Each row is a point on a tangle of strands that fork and nearly touch. The rows are in no order.
Two points are linked if the straight distance between their rows is under 74.3. Some points are linked to none.
J154: [  9   1  80  -2 -28  18   0 -62   9  -2 -12  -7  14 -33  68  14 -14  24
  24 -47 -55 -52 -31 -18]
J554: [ 31  16  61 -18 -13 -38 -27 -39  18  36  15   7 -19 -41  55  28 -29  22
   6 -70  -5 -28 -48  26]
J64: [  1  -3 -10  -2   4 -28  13  16   0  -9  13  13  47   8   9   1  21  37
  13   1   1 -22  20  17]
J259: [ 15  41   1 -44 -13   8 -20 -30  12  35  -8   7 -49  -9  35  28 -30 -40
   6 -21  17  -7 -43  -3]
J235: [-42  -4  43  23 -43 -31  17   5 -12 -48  35  -1  95 -25   9 -45   9  76
   1 -46   4 -61  48   2]
J448: [  5 -40 -44  20 -13 -20   1  22 -33 -49   5  10  22  49  -5 -55  24  28
 -26  41  30 -12  59  15]
J830: [ 22   5 -12 -34   6   7  13 -15  -1 -18 -26 -12  17  34  44 -31  13  -9
   8  18 -25 -19  37 -10]
J314: [ 19 -26 -24   2  -9   0  -9 -14 -27 -49 -14   5  11  76  30 -83  19   1
 -11  35  -6 -16  67  -3]
J445: [ -6  -8  -5  10  20 -32   5  33  -3  31  36  13  25 -20 -25  45  15  37
  15   2  22  17 -14  21]
J936: [  3   4  20  -9  -3   4  21 -31  11 -40   6  -4  76  -3  45 -31  18  31
  28  -5 -48 -41  29   7]
J825: [ 31  55  11 -61  15  19   3 -33  25  35 -23  -5 -27 -39  77  23 -13 -36
  37 -31  -4  -2 -51  -1]
J590: [-26 -22  43  32 -66  16   2 -40 -13 -53 -17  -1  37  24  13 -44  -3  42
   2 -34 -60 -62  38 -17]
J592: [ 11  12 -35 -54  46  46  15  -5  14  31 -28 -15 -37 -14  17  19  -1 -62
  26  29  13  46 -10 -31]
J256: [ -1  29 -15  26 -60   7 -47   4  -9  28  18   0 -95  30 -44   8 -37 -44
 -42 -21  26  14 -51  -4]
J369: [  9   4   0 -14 -33  17  -1 -21 -10 -35 -33  -4 -14  76  26 -57  -7 -21
 -25   5 -35 -37  35 -24]
J875: [-29 -16  53  17 -53  -8   3 -26  -7 -42   3   3  60   0  11 -32  -4  60
   8 -32 -53 -67  29 -10]
J355: [-16  19  37   9 -54  30 -15 -56 -10 -41 -59  -3 -31  58  24 -48 -23 -22
 -28 -33 -69 -48  11 -40]
J112: [ 28   6  88 -12 -22 -22 -27 -51  21  28  13  -5 -18 -52  67  23 -25  21
  14 -81 -25 -38 -44  12]
J569: [ -6  -9  81   4 -49  32   2 -69   3 -15 -35  -6  14  -8  46  -2  -7  34
  27 -42 -70 -54  -5 -31]
J565: [ -1  -2  21  -2 -26 -57 -21  26 -12  26  43  22  17  -4 -12  21  -1  45
 -11 -40  13 -31 -24  25]
J179: [  3   8 -37 -33  -8  36  -4  -7   2  -7 -40 -12 -40  65  17 -37 -12 -55
 -29  18  -3 -13  14 -41]
J72: [ -12  -32  -19   44    3    7  -24   36  -15   -2   18  -22  -44    9
 -102   -2   -6  -27  -54   63   13   45    2   -3]
J555: [-12   1 -18  11   7  40 -25   4   0  28   5 -21 -76 -12 -77  13 -31 -71
 -39  34  24  44 -27 -20]
J142: [ -5 -57 -24  47  34  -2  -2  40 -23 -27   1  -7  -9  -4 -86 -15   2   0
 -45  76  28  47  26   4]
J139: [-13   9  30  15 -62  12 -14 -33 -10 -50 -40  -4 -18  75  14 -60 -15  -7
 -33 -25 -73 -48  17 -30]
J182: [ 12   4 -11 -17  11 -16  23   3   2 -16   7   4  60   8  28 -12  26  35
  30   9 -15 -13  27  18]
J218: [ -3   1 -20   3   8 -39  10  31  -3   1  25  10  44 -10 -10  28  17  44
   9  -2  18  -9   4  22]
J337: [ 15   4 -29 -26  28  -4  26   7   3  12  -6  -4   9   5  14  18  14 -10
  27  22  -2  13   7   9]
J280: [  3   8  16  11 -60 -42 -23  12 -14   2  24  15 -13  32 -16   7 -11  17
 -31 -34 -12 -36 -26  15]
J273: [-16 -20 -31  33  62 -14  38  62  11 -11  22  14  69 -45 -17  21  50  49
  30  -5  42  45  23  29]
J123: [  9  16 -42 -62  24  39  17 -14   5  22 -37 -13 -29  11  23  -1  -8 -58
  10  23  15  17   2 -37]
J134: [-27   1  -8  23  10 -51   5  60 -10   7  51  19  65 -25 -22  21  28  69
   0 -30  57 -15  -4  18]
J659: [-21 -27  -8  26  46   5  -2  33  -4  15   5  -4 -13 -42 -69  36  -6 -17
  -8  52   5  54  -3  14]
J677: [ -1  -7  -5  -5  77  29  36  21  25  30  -9  -9  -5 -51 -19  49   6 -38
  34  35   5  83 -14  10]
J821: [ 11  18   3  -8  20 -14  35  -8  11 -29   5   1  79 -12  52 -29  30  32
  48  -9 -33 -25  32  17]
J586: [  5  26 -11 -28  -4  13 -27 -17  17  56   0   5 -65 -19   0  36 -28 -45
   3  -4  37  16 -50   3]
J386: [ 15  15 -36 -59  12  36   5 -19   4   3 -46 -18 -40  39  36 -26  -6 -58
  -7  18   2 -10   9 -39]
J776: [ 11  14   9 -37  -5  16  15 -40   6 -18 -33 -15  12  36  54 -43   1 -22
   6  17 -38 -35  36 -12]
J715: [  0   8 -27 -40  39  42   4   3  18  46 -22 -15 -48 -39 -12  36 -15 -55
  25  28  24  53 -28 -16]
J153: [ -2  28 -18   1 -40  13 -33  -8   0  37   5   6 -83  24 -27  13 -34 -46
 -25  -9  34   6 -45 -10]
J20: [ 21 -38 -46   6  -9 -10  -5   2 -32 -42 -14  -2   3  69   2 -61  25   6
 -25  48  12  -5  52  -6]
J729: [ 24  19  33 -15 -12 -31 -20 -12   4  32  19  10  -9 -15  33  33 -19  19
   8 -39 -10 -23 -43  24]
J741: [ 21   7  85  -7 -26  -4 -10 -57  17  15  -3  -1   1 -44  68  22 -23  22
  17 -63 -48 -52 -45  -3]
J684: [-13 -53 -44  41  57 -21  23  37 -13 -32  11   7  51 -23 -21  -9  29  38
  10  46  51  51  45  26]
J289: [ -5  10 -17 -27  31  39  -7  -2  16  52  -5 -17 -58 -47 -37  38 -27 -67
   5  25  38  49 -38 -11]
J42: [ 11  11  28  -9 -12 -44 -15   7  -2  22  29  18  17 -13  19  30  -5  38
   4 -40  -6 -28 -31  20]
J274: [ 19  36  14 -52  -6  11  -7 -32  15  32 -22  -3 -35 -19  60  18 -24 -33
  17 -25  -4 -18 -45  -9]
J193: [ -8   8 -22  42 -66  -4 -41  32 -21 -10  27 -12 -71  70 -51   1 -22 -30
 -48  -3  10  19 -24 -15]
J54: [-15   9 -15  -7   9  41 -22  -3   8  45   6 -12 -73 -45 -64  19 -38 -67
 -13  26  32  51 -29  -9]
J487: [-16 -10  41  18 -62   6  -8 -36 -13 -46 -34   3  13  46  10 -47  -7  16
 -20 -23 -62 -61  33 -17]
J440: [  6  38 -28 -49   2  38 -33 -25  19  46 -11   6 -76 -28   8  17 -31 -60
   6  -8  46  21 -52 -21]
J247: [ 27  14   5   1  59 -20  31  24  29  49  27  17   9 -56  23  60  25   1
  50 -36  20  54 -40  29]
J860: [ 10  12 -22 -29 -18  27  -6 -23  -9 -26 -42  -8 -34  77  35 -54  -7 -36
 -30   9 -27 -26  27 -38]
J151: [-12 -45 -32  52   6 -15 -11  36 -24 -21  13 -16 -19  12 -89 -10   5  -1
 -53  60  23  36  17   7]
J138: [ -5 -70 -29  37  49  -1   7  35 -22 -33  -4  -8  12  -6 -60 -22  17  13
 -28  78  35  55  42   2]
J172: [ -6 -65 -38  36  58  -6  14  33 -26 -33   1   7  35 -11 -36 -30  26  34
 -11  71  52  51  62  19]
J467: [ -9 -29 -13  29  26 -15  -6  40  -7  21  23  -2  -9 -27 -75  45   3   9
 -11  35  21  40  -5  15]
J125: [ 10   0  -3   9  27 -25   4  27   7  40  27   9   4 -32  -7  53   7  16
  22  -2  23  28 -29  24]
J530: [-21 -17   8  19  52  14 -10  22   8  31  -1 -14 -24 -64 -75  40 -23 -40
 -15  47  10  62  -7  26]
J233: [ 21   6 -23 -26  18  -7  16   0   2  -4 -21  -8  13  29  28 -12  16  -8
  15  31 -14   0  28  -2]
J164: [-33  -6  14  16 -32 -39  13  15 -22 -56  29   7  90  -3   9 -51  15  69
 -13 -26  17 -53  51  11]
J312: [ -4  20 -15  -6 -18  10 -29 -10   4  48  11   0 -76  -8 -27  28 -32 -42
 -14   4  37  18 -44   2]
J654: [ 12 -14 -12  -6 -28  -3  -8 -16 -14 -47 -24   2   1  79  19 -65  -3   0
 -27  19 -27 -29  45  -8]
J768: [-23 -15 -12  12 -28 -41  10  15 -19 -52  22   8  69  14   8 -56  18  62
 -17   1  13 -47  56  17]
J842: [ 17  23   0  18  65 -22  42  40  30  19  36  34  71 -51  12  32  49  40
  50 -54  20  20 -16  36]
J591: [  0   4  42 -11 -26 -24   2 -18  -5 -10  15   7  55  -5  29  -1   0  46
   8 -38 -32 -52  -5   9]
J878: [-12  -6  66   7 -39  43  14 -64   8 -28 -31 -14  39  -6  56 -10  14  34
  47 -31 -70 -48  18 -25]
J810: [ 26  15   2  -4  39 -25  11  13  16  44  27  12  12 -36  23  57  17   7
  41 -29  18  24 -38  31]
J827: [  2  33  30 -25 -29  27  -9 -52   4 -11 -49  -6 -24  30  41 -17 -28 -34
 -15 -23 -47 -47 -15 -34]
J541: [-10 -23 -22  34  -5 -23 -22  36  -9  12  27  -1 -20  -1 -76  31   1  10
 -29  34  22  22 -10  17]
J361: [  7   4  -1  11  66   6  30  36  26  37  13  13  14 -63  -2  66  30  -7
  46  -3  13  72 -27  23]
J510: [-14  25  44  -8 -41  39  -8 -61   5 -21 -68  -9 -26  34  39 -37 -25 -26
 -13 -32 -68 -53  -1 -41]
J214: [-14  25 -10  33 -70  -6 -52  17 -13  10  28   8 -83  54 -43  10 -32 -27
 -45 -24  18   9 -48  -2]
J601: [ -6  -9 -22  30 -31 -14 -19  31 -19   2  22  -3 -36  21 -62  15  -5  -4
 -33  29  22  13  -8   1]
J773: [ -3  30 -39 -55  10  53 -17 -20  13  45 -17  -2 -64 -14   0  13 -24 -71
   4   3  33  17 -35 -37]
J261: [ -6 -11 -17  25   5  14 -18  22  -7  19  12 -19 -63   1 -80  10 -21 -46
 -40  42  16  42 -12  -7]
J206: [ 10  14 -14 -10  57   8  31  15  22  35  -2   0  -6 -37   5  50  14 -25
  45  13   8  60 -18   8]
J295: [ -4   4 -19  32  75 -14  44  53  27   3  30  33  76 -53  -7  43  53  44
  43 -35  41  48  -2  31]
J75: [ -3 -29 -24  16 -27 -40   2   8 -27 -58   9  13  48  39   1 -65  21  43
 -26  17  23 -34  57  15]
J302: [ -1   5  49  -9 -13  17  21 -47  15 -21  -6 -12  59 -14  58 -15  14  29
  40 -22 -64 -43  19  -8]
J428: [  8   6 -27 -22  41   4  25  20  11  20   0 -13   1 -14   7  39  14 -17
  29  21   6  38  -3   4]
J932: [-26 -12  50  19 -45 -16  13 -10  -6 -39  24   1  88 -21  18 -32   4  81
  12 -52 -17 -69  26  -7]
J311: [-19 -37 -37  38  61 -15  27  53   3 -14  11  14  57 -37 -33  14  36  43
  16  28  47  45  36  24]
J215: [  3 -20 -26  29 -44 -20 -12  17 -34 -57  -6   7 -10  95 -16 -64   5  14
 -47  15 -11 -18  44  -7]
J293: [  6  30  15 -50 -11  28   3 -43   9  -6 -54 -10 -11  29  56 -30 -10 -27
  -2  -7 -43 -38   9 -27]
J762: [ -5  -1 -27  33 -40   6 -23  27 -11  -3  17  -9 -66  52 -61  -3  -7 -26
 -48  16  11  18 -20 -17]
J430: [ 19  31  17   2  46 -31  35  21  21  12  38  22  70 -48  32  23  42  40
  50 -59   3   2 -17  32]
J78: [-17 -14   3  -4  70  32  14  22  15  31 -10  -4 -16 -61 -49  48 -16 -41
  15  47   8  81 -13  14]

Follow the links from the first point to the second, and from the first to the third. Name the last point that the two ways share.
J445 / J510 / J193 -> J206
J825 / J530 / J773 -> J586
J821 / J337 / J78 -> J206

A fork is a point with three links, a tip a point with one. Leave the first point through the second and follow the links. Name the first fork or tip that comes.
J541 / J601 -> J586
J214 / J193 -> J206
J64 / J182 -> J565
J555 / J261 -> J430

Name the points in between on the shortest way along the links from the first point to the second, in order.
J214 / J274 -> J256, J153, J312, J586, J259
J302 / J565 -> J878, J569, J154, J741, J112, J554, J729, J42
J125 / J112 -> J445, J218, J64, J182, J821, J936, J302, J878, J569, J154, J741
J448 / J139 -> J75, J768, J164, J235, J932, J875, J590, J487
